Each row is a point on a landscape with many peaks, with its height.
A climber steps from a point to the highest of its 3 nearest points, and stops where none of them is higher. Distance is the straight distance between rows; heights are no part of it.
j732 (h 638): [ 11 -32 -25 -32  36 -22   1 -40  18 -17  14 -31 -18]
j820 (h 434): [-23  76 -21  59 -24  26  11  77  11  52 -33  22 -13]
j759 (h 529): [-48  78   8  67 -34  19   7  79  -8  37 -20  20  16]
j503 (h 457): [108 -90 -46  38  29  17 -10 -19  13 -39 -36  48 -68]
j427 (h 615): [ 39 -60 -40 -11  56 -20  10 -55  30 -45  15 -14 -44]
j303 (h 92): [-11  20  23 -39 -26   4 -19  11 -12  24  -6   4  25]
j291 (h 530): [ 94 -91 -40  12  38   7  -3 -28  17 -36 -29  47 -61]
j810 (h 555): [ 48 -64 -43 -21  45  -7   1 -38  14 -33   1  15 -41]
j347 (h 556): [ 25 -26  -4 -40  -1  -8  -9  -9   6   9  -4   3  -9]
j83 (h 660): [-14  44  37  -5 -46  19 -24  42 -25  22 -12   9  29]
j534 (h 575): [ 43 -77 -43  -9  57 -11   6 -54  20 -50   5   7 -54]
j787 (h 486): [ 33 -59 -37  10  65 -20  19 -65  30 -64  20 -39 -43]
j488 (h 569): [-44  68  37  45 -50  17  -5  75 -23  28  -6  20  37]
j657 (h 599): [-28  54  44  17 -53  16 -13  52 -28  23  -8  21  38]
j904 (h 392): [106 -63 -41  40  -4  10  -8   4  22  -4 -36  33 -43]
j386 (h 512): [ 43 -26 -10 -26 -12  -7 -11   1   0   6 -13   5  -9]
j19 (h 506): [ 82 -37 -27  24 -12   5 -12  18  17  13 -33  15 -36]
j616 (h 230): [-62  47  28 -49 -13   4  -5 -25 -15  19  24 -11  55]
j547 (h 628): [ 68 -64 -28 -14  11  -3  -7 -15  10 -12 -14  19 -39]
j686 (h 532): [ 64 -42 -14  -8  -6  -2 -17  -1   7   4 -21  12 -28]
j53 (h 593): [ 51 -50 -21 -29  21 -18   1 -24  15  -9  -1  -2 -28]
j594 (h 349): [ 11  15  17  -6 -41   9 -21  31 -13  27 -25  10   8]
j740 (h 551): [ 73 -95 -50  10  49  10  -9 -48  14 -59 -17  39 -64]
j546 (h 2): [ 34 -66 -20  36  56 -30  11 -65  21 -85  28 -89 -35]
j384 (h 616): [-20  10  -2 -45  19 -11  -2 -43  16   4  27 -53  12]
j723 (h 546): [-73  89  16  73 -31  19  23  92 -15  39  -2  24  22]
j414 (h 580): [  2  -4   0 -52  -5  -2 -12 -19   2  16  -4  -7   7]
j521 (h 372): [-65  45  27 -50   1   1   1 -33  -1  15  25 -40  50]
j77 (h 563): [ 56 -83 -46  -8  53  -7  10 -46  17 -48  -3  25 -53]
j106 (h 515): [-44  28   9 -56   2   0   2 -31   2  13  23 -30  31]
j939 (h 552): [-65  78  51  57 -58   1  10  81 -32  28   8  32  46]
j85 (h 87): [  33  -84  -24   59   65  -15    4  -77   18 -110   17  -71  -53]
j4 (h 609): [ 72 -61 -25  -2  -4  -3 -16  -5   9  -1 -25  26 -38]
j642 (h 154): [-82  60  66 -26 -39  -5   4  17 -45  20  17  27  66]
j888 (h 567): [ 25 -20 -16 -47  11  -9  -8 -23   7   5  -1  -4 -12]
j430 (h 119): [-42  30  37 -37 -28   4 -15   4 -24  16   8  -1  41]
j710 (h 394): [ 40 -78 -49  12  72 -11  15 -69  23 -67   4 -17 -57]
j798 (h 393): [ 70 -10 -16  21 -25   1 -11  35  17  32 -37   4 -24]
j425 (h 438): [ 20 -10   2 -32 -25   2 -23   7  -9  21 -13   7   7]
j693 (h 116): [-99  67  82 -23 -39 -11  13  27 -49  26  31  30  78]
j174 (h 364): [ 42 -84 -51  15  81   3   5 -70  20 -81  -9  11 -70]
j562 (h 560): [-55  77  36  62 -43   8  10  86 -27  36   5  20  42]
j24 (h 631): [  0 -12 -15 -44  25 -14   2 -33  13  -3  14 -31   3]
j336 (h 608): [ -1 -15 -12 -17  24 -17  11 -49  23 -20  41 -82   9]
j419 (h 663): [ 30 -52 -34 -31  45 -16   9 -52  25 -25  17 -14 -34]
j755 (h 523): [-93  94   6  75 -23  16  38 110 -17  57   6  54  11]
j362 (h 561): [  2  37  21  20 -49  19 -11  58 -13  30 -19   6  20]
j922 (h 597): [-17  11   0 -54   8  -8  -6 -30   7  12  14 -23  20]
j738 (h 312): [ 35 -77 -44  35  85  -4  14 -80  25 -93   7 -25 -64]
j58 (h 347): [ 22  21   7  25 -37  13 -19  43   1  34 -30   1  -2]
j637 (h 611): [  5 -32 -22 -11  42 -21  12 -63  28 -31  34 -74 -12]
j288 (h 550): [-54  61  54  17 -43  10  -6  53 -43  24  -7  19  48]
j277 (h 216): [-82  58  52 -44 -16  -5  13 -17 -23  20  35  -6  67]
j195 (h 334): [-61  48  57 -14 -50   7  -6  27 -36  26   4  25  60]
j629 (h 630): [  1 -19 -19 -42  29 -13   7 -45  21  -6  20 -52  -3]
j608 (h 268): [ 34  32 -15  45 -36  19  -7  57  21  50 -46   3 -22]
j536 (h 513): [-62  87  -9  66 -25  23  20  88  -5  54 -19  37   1]
j102 (h 652): [-75  60  77  16 -57   1  -1  66 -50  25  12  32  68]
j523 (h 503): [-20  59  12  47 -44  23  -1  73 -10  39 -23  12  15]
j624 (h 290): [-80  57  30 -42  -4   2   6 -30  -7  13  35 -24  61]
j482 (h 175): [-105   73   72  -35  -18  -15   21  -13  -27   21   40   -3   86]

Call two points neighbours if one is among the 3 nearest of the other. Go from one point of each pair to the other, from neighbour to neighbour, staying as high as possible. Name the lowest point that can't be avoided.
j419, j547: j888
j83, j102: j939
j83, j419: j594

Where does a climber stop that starts at each point below?
j303: j419
j19: j547
j723: j83
j637: j419
j594: j83

Two climbers start at each pair of points below. Name the first point that both come to, or write -.
j888, j58: -
j106, j629: j732
j536, j820: j723
j755, j523: j488
